Points, in no order, along strands that fork, close into loops and pass close to each other.
In the rows, 128 means zero.
Points whose rows are less than 113 apart are linked; no others are. Some points are linked to none.
zol: [133  96 155 157 120  66 163 130 126 116 164 113  87 107 109 121 148 128
 146 119 111 159 121 133 126 110]
Tives: [125 170 130 143  89 146 146 143 116 132 150 147 133 164 108 181  75 120
 145  98 165 127 176 176 140 181]
Fanuz: [ 74 140 105 114 111  85 137 143 104 127 148 136 124 126  83 148 112 128
 136 151 104 152 121 117 120 160]
Meguf: [205  90 170 130 140 128 136 100 143 159 109 122 143 181 165 125 151 121
 108  72 136 135 119 121 170 141]
zul: [144 137 180 136 162  56 112 126 129 141 132 132 114 179 171  92 126 116
 158  83 145 159 140 155 127 174]
tulel: [117 133 138 152 109 127 173 133  74 122 158 126 106 158  95 130 108 121
 159 111 146 131 176 209  96 125]
bure: [113 161  91 152 107 173 138 138 128  99 120 165 165 109 116 113 103 115
  92 139 147  99 155 175 121 109]
loded: [108  89 159 115 129  68 163 107 137 157 105 108 138 176 121  91 181 149
 105  94  95 152  83 119  95 108]
bib: [201  80 161 107 124  48 169 101 121 128 126 118 147 159 159  94 132 152
 142 102 113 163  67 127 174 163]
nubi: [147 142 124 136  55 184 117 156 120 129 115 139 119 139  93 244 105 140
 129 125 137 107 156 138 143 135]
tomut: [ 92 166 100 149  85 182  65 178 127  99 104 143  99  74 121 196 108 143
 155 140 163  79 185 164  90  68]
gikes: [ 91 161 152 111 135 109 140 105 116 134 153 130 120 157 142 150 112 118
 138 116 111 162 158 148 135 206]
biga: [ 99 152 151 179 119  98 148 151  94 121 193 114  89 111 104 135  90 122
 163  99 159 136 156 225 127 105]
toru: [112 127 117 129 155 162  81 124 154 155 108 130 108 108 120 151 125 106
 134 132 156 105 174  64 116 130]
masiz: [143 148  99 159 140 146 137 163 118 109 110 148 165 146 112  69 119 106
 104 136 166 114 143 167 111  93]
lirem: [170  74 155  83 157 116 132 111 116 153 102  99 206 187 187  71 132 165
 116 119 133 144   4 120  98 155]
Mimu: [114 171 132 127 110 192 125 105 145 100 129 142 147 136 171 178 129 124
 107 120  98 125 170 155 158 137]
sof: [ 81 124 157 151  86  82 164 120 128 114 189 125 109  96 118 168 112 134
 114 113 118 155 137 155 170 146]
votik: [ 94 155 112 126 137 179  86 131 124 152 104 139  99 121 116 160 115 112
 152 119 159 107 199 106  77 139]
lufo: [118 130 116 116  99 136 122 110 138 133 140 140 119  88 127 181 115 131
 106 137 105 135 134  96 211 175]
lofas: [177 157 111 103 159 109 120 125 140  94 122 125 132 124 173 107 149 136
 148 161  66 153  87  98 157 147]
Mutu: [ 90 118 142 150  97 109 117 151 111 159 142 128  76 116  77 197 108 131
 148 121 150 133 162 101 112 144]
Ronet: [165 111 148 114 122  35 146 139 150 112  96 120 156 166 161  65 155 168
 125 102 105 174  52 120 151 138]
nikem: [207  67 169  75 130  87 167  67 107 149 142 104 166 161 180 110 118 150
 143 119 109 149  36 128 166 180]
lenil: [ 89 137 149 167 147 118 110 133 123 146 126 119  93 159 128 101 150 102
 134  84 141 135 179 168  93 113]
rav: [ 40 109 100 125 107 123 186 106  93 122 155 140 125  84  86 117 101 124
 116 148 142 132 155 155  86 130]
zef: [161 143  97  98 119 170 170  99 108 121 139 146 174 123 118 138  75 108
 121 164 133 120 104 123 125 159]
Rele: [139 100 110 107 161 154 179 109  97 137 124 136 166 147 116  64 119 112
 108 153 163 113 112 134  71 123]
vokef: [111 116 131  85 119 104 151  84 125 143 145 127 138 118 134 152 106 126
 105 125  94 158 105 101 196 205]
bemuf: [120 158  94 161 102 171 136 156 106  88 140 151 119  97  94 123 109 125
 136 148 143 101 159 187 109  81]
Dadip: [ 52 102  89 106 118 106 174 119  86 134 133 122 117 129  45  96 161 137
 128 167  98 119 109 125  64  88]
Letu: [ 86 109 120  88 154  90 142 127 169 135 108  93 152 146 113  42 185 163
 103 146  95 128  53  72  94 108]
kugub: [120 127 106 106 163 143 160 111  66 139 118 132 148 183 129  67 118 118
 131 141 145 134 133 169  71 155]
zak: [115 157 106 109 147 185  61 147 151 105  99 127 120 108 128 151 168 124
 150 160  99  88 166  85 110  68]
kisa: [ 89 172  86 109 156 154  76 132 160 112 116 133 118 100 139 121 153 129
 135 178  87 112 144  84 108 109]
mab: [162 143 119 115 155 154  60 173 147 106 107 118 103 116 137 173 156 120
 169 137 111 115 161  68 153  73]
sabig: [169  69 119 120 129 161 110 120 145 164 117 117  96  76 102 177 132 129
 130 127 153 104 145  44 163 111]
zinet: [155 123 150 123 173 124 104 124 170 112  83 118 149 146 212  57 176 153
 116 120 108 138  94 108 107 128]
susel: [ 73 121  97 146 106  93 141 165 105 116 139 127 101 103  47 116 160 145
 124 171 102 113 108 134  86  76]
Luriz: [106  94 167 155 100  75 168 106 143 128 153 123 116 115 122 138 146 131
 100  96 112 158 130 141 160 120]
tugut: [136 175 134 154  92 133 100 167 128 121 160 140 114 117 119 196  55 126
 163 107 177 117 173 178 173 158]
fazok: [142  93 117  91 128 141 145 113 126 184 122 109 147 145  83 140 121 105
  98 125 125 126  80  66 149 142]
buru: [164 131 115  85 169 131 139 100 119 113 122 120 165 134 182  81 136 131
 130 169  84 146  59 111 104 165]
pati: [218 111 135 119 170 157 133 108 136 106 128 123 134 126 166 111 147 112
 163 145 132 122 130 103 126  99]
badil: [ 96 144 122 142  87 131 163 143  92 138 139 142 136 167  77 161  98 118
 119 106 145 135 162 180 113 146]
Teb: [114 130  96 133 107 152 120 166 112 121 112 134  98 121  46 142 161 143
 128 173 107  90 119 107  81  75]
Nibif: [170 103 154 138 138 159 139 101 148 154 107 139 161 161 159 118 140 106
  78  99 146 117 137 133 143 122]
Bitob: [117 171 119 169 158 107 103 169 144 121 123 140 150 130 144  76 108 105
 111 117 165 127 142 158 131 121]
pasis: [159 125 136 150 139  61 108 156 153 123 146 138 135 111 130 104 103 109
 120 107 163 149 121 125 211 150]
mubop: [127 142 136 173 106 167 119 149 115 101 144 128  89 101 105 166 133 122
 153 125 133 110 172 181 101  64]
pudi: [146 107 120 136  57 156  84 176 136 129 118 133  87  72 121 240 104 165
 116 144 148 110 144 114 197 109]
vof: [ 80 156 104 153 118 162  95 150 110 134 122 136  81  81 100 151  93 117
 172 130 182 109 189 135  72 132]
radav: [117 104 108 110 144 160 162 110 114 155 126 125 139 118  80 105 117 108
 109 149 155 106 115  92  69 117]
Puf: [128 114 191 128 141  60 143 100 117 121 121 129 119 166 208  79 143 162
 161  93 114 174 118 175 106 171]
Sem: [ 90 173 153 125 124 167 155  92 125 105 158 134 117 146 171 152 124 131
 129 108  94 146 170 175 136 187]
Ruzev: [ 89 161 126 161  75 160  69 172 145 100 138 134  95  42 140 217  88 151
 133 148 157 101 163 166 137  67]
pabam: [130 123 136 120 173 119 122 129 171 118  87 108 140 149 151  44 194 157
 108 127 100 119  83  96  89  96]
nif: [ 73 147 123 161 160 133  97 136 122 131  99 120 101 152 133  60 174 119
 113 108 133 115 170 176  80  85]
Vopef: [ 91 148 113 145  77 189  78 153 141 125  97 150 111 107  88 193 141 140
 114 140 142  75 178 143 102  74]
tano: [217 114 146 136 182 136 131 144 141 116 111 117 138 163 149  74 154 125
 164 128 155 117 121 117  98  97]
vugo: [174 119 129  98 132 164 183  71 114 124 154 122 178 135 159 130 103 119
 106 153 108 130  75 135 147 157]
murop: [138 146  78  95 124 180 115 111 132 140 118 144 154 106 110 159  85 111
 125 153 132 107 119  68 130 157]
Vod: [131  93 125 127 111 163 158  94 123 161 132 129 136 120  85 156 121 114
  98 130 140 106 125  89 117 118]
pobel: [109 134 149 100 136  88 124  91 135 138 136 128 122 148 170 131 135 122
 122 102  84 167 121 115 172 207]
Tafo: [184  67 168  66 151  87 157  84  94 156 127 108 197 187 196  92 111 161
 140 129 138 152  21 142 119 180]
Netoz: [114 148 109 123 117 124  83 134 162 128 116 135 133 115 139 154 151 129
 102 135  86 132 130  94 193 136]
tem: [ 82 120  97  88 130 102 148 131 136 166 118 122 168 148  79 105 132 125
  87 143 111 130  73  74 125 135]
zufof: [171 146 127 131 170  76 111 156 144  99 131 119 107 135 155  76 147 132
 180 136 104 153 105 111 129 134]
vus: [121 142 120 145 126 125 145 109 138 102 144 135 127 101 147 121 130 121
 121 149 100 139 132 133 127 130]
nuz: [ 41 138  81 145 125 124 131 136  98 130 139 130  95  78  89 104  88 124
 140 148 167 120 165 144  74 133]
nizel: [150 123 145 181 103 110 143 149 123 100 163 120  83 101  96 154 148 130
 145 136 114 134 130 156 125  68]
sebok: [146 117 158 116 151 148 109  80 152 131  85 122 174 163 218  96 170 148
  84 108  97 134  81 131 125 140]
Peb: [ 67 120 113 108 102 118 182 107  99 128 165 139 133 108  87 161  83 132
 132 141 127 145 135 127 116 170]
Nik: [155 138 111 108 155 169 112 122 135 155 112 140 149 134 133 135  96  96
 130 130 165 121 151  74 134 158]
sul: [158  99 134  86 169 140 130  92 124 136 107  97 182 150 199  65 151 151
 118 147  96 133  12 107  92 151]
busut: [138 148 114 128 112 174 103 123 161 110 109 147 162 123 151 164 135 114
  84 127 106 111 144 125 182 111]
banup: [ 65 116  96  82 125  96 148 118 129 148 130 114 150 140  69  89 172 140
 100 165  88 120  75  83  84 101]
Tuz: [135 138 144 165  65 148  91 172 133 105 153 130  84  55 129 233  85 162
 139 138 152 116 151 159 183  91]
teru: [135  95 127 147 135 144  87 141 163 146 128 125  83  67 113 157 133 120
 142 137 169  99 172  58 139  94]
ritad: [192 119 167 146 130 117 101 125 150 143 116 127 117 160 160 153 147 108
 131  73 136 139 162 131 199 130]
tuve: [ 87 163 108 133 135  85 140 155  99 114 164 136 115 123 112 104  91 110
 167 146 124 150 144 170 113 155]
velid: [164 106 123 131  76 184 106 133 128 145 119 131 113 109 115 234 128 147
 117 112 114 111 148 105 199 119]
dubep: [181 126 126 124 148 152 103 120 142 106 125 123 111 111 155 155 150 115
 159 136 111 130 155  93 155 103]
boga: [132 146 135 158 153 102 100 150 162 120 144 140 138  84 153  97  82  96
 122 117 177 133 147 125 177 133]
degi: [133 118 118 143  83 164 103 160 135 139 108 137 112 117  69 190 153 141
 108 151 119  88 135 100 122  76]
verud: [144 103 143 109 128  56 143 145 154 132  92  94 131 174 119  84 180 158
 119  93  83 156  58  82 132 115]
dad: [ 92 131 118 124 150 156 115 135 161 142 104 125 128 133  70  86 192 138
  92 141 129  78 127  96  88  70]
Numat: [186 124 134 136 173  89 142 163 139  93 119 120 135 143 156  36 148 146
 154 144 137 138  89 131 104 109]
Liked: [187  72 130 118 145 188 138  87 138 160 131 118 133 102 120 141 123 104
 123 130 148  99 124  73 134 102]
dotil: [159 129 146 149 112 103 107 142 140 145 141 138 120 132 130 164 103 114
 124  90 155 138 153 133 227 159]
devur: [130 166 157 181 118  99 110 158 121 125 179 123  97 118 117 165  90 114
 169  95 158 136 163 188 157 128]
Zad: [ 89 149 166 156 160  66 121 140 119 151 142 120 110 160 146  81 112 101
 141  72 166 155 161 191 117 151]
luzos: [121 163  95 103 150 177 128 101 129 104 121 138 148 114 151 112 137 118
 123 171  91 116 126 117 106 134]
vif: [152 103 185 135 141 114 153  87 127 116 115 130 151 160 206  91 157 152
 112  99 114 149 104 165 114 152]
Gid: [ 85 144  89 114 142  97 156 140  66 108 127 133 128 163 123  61 117 115
 144 144 129 158 137 194  96 156]

A tip is a point with one link. Name the tips that can be reached along the links from each point below, in the order of the rows.
susel => nubi, nif, vugo
ritad => sof, Nibif
nikem => loded, vus

A fork is a point with three links, a tip a point with one. Leave the first point through the second and follow the links. Name the first fork or tip that comes.
verud; Ronet => vus
nizel; mubop => Nibif
lenil; Zad => banup
Letu; pabam => nif
Rele; kugub => toru
lofas; buru => loded
ritad; dotil => sof

How many points has the smallest loop of links through each point below? Write - if it is on no loop.
tulel => 6
kugub => 16
gikes => 8
Dadip => -
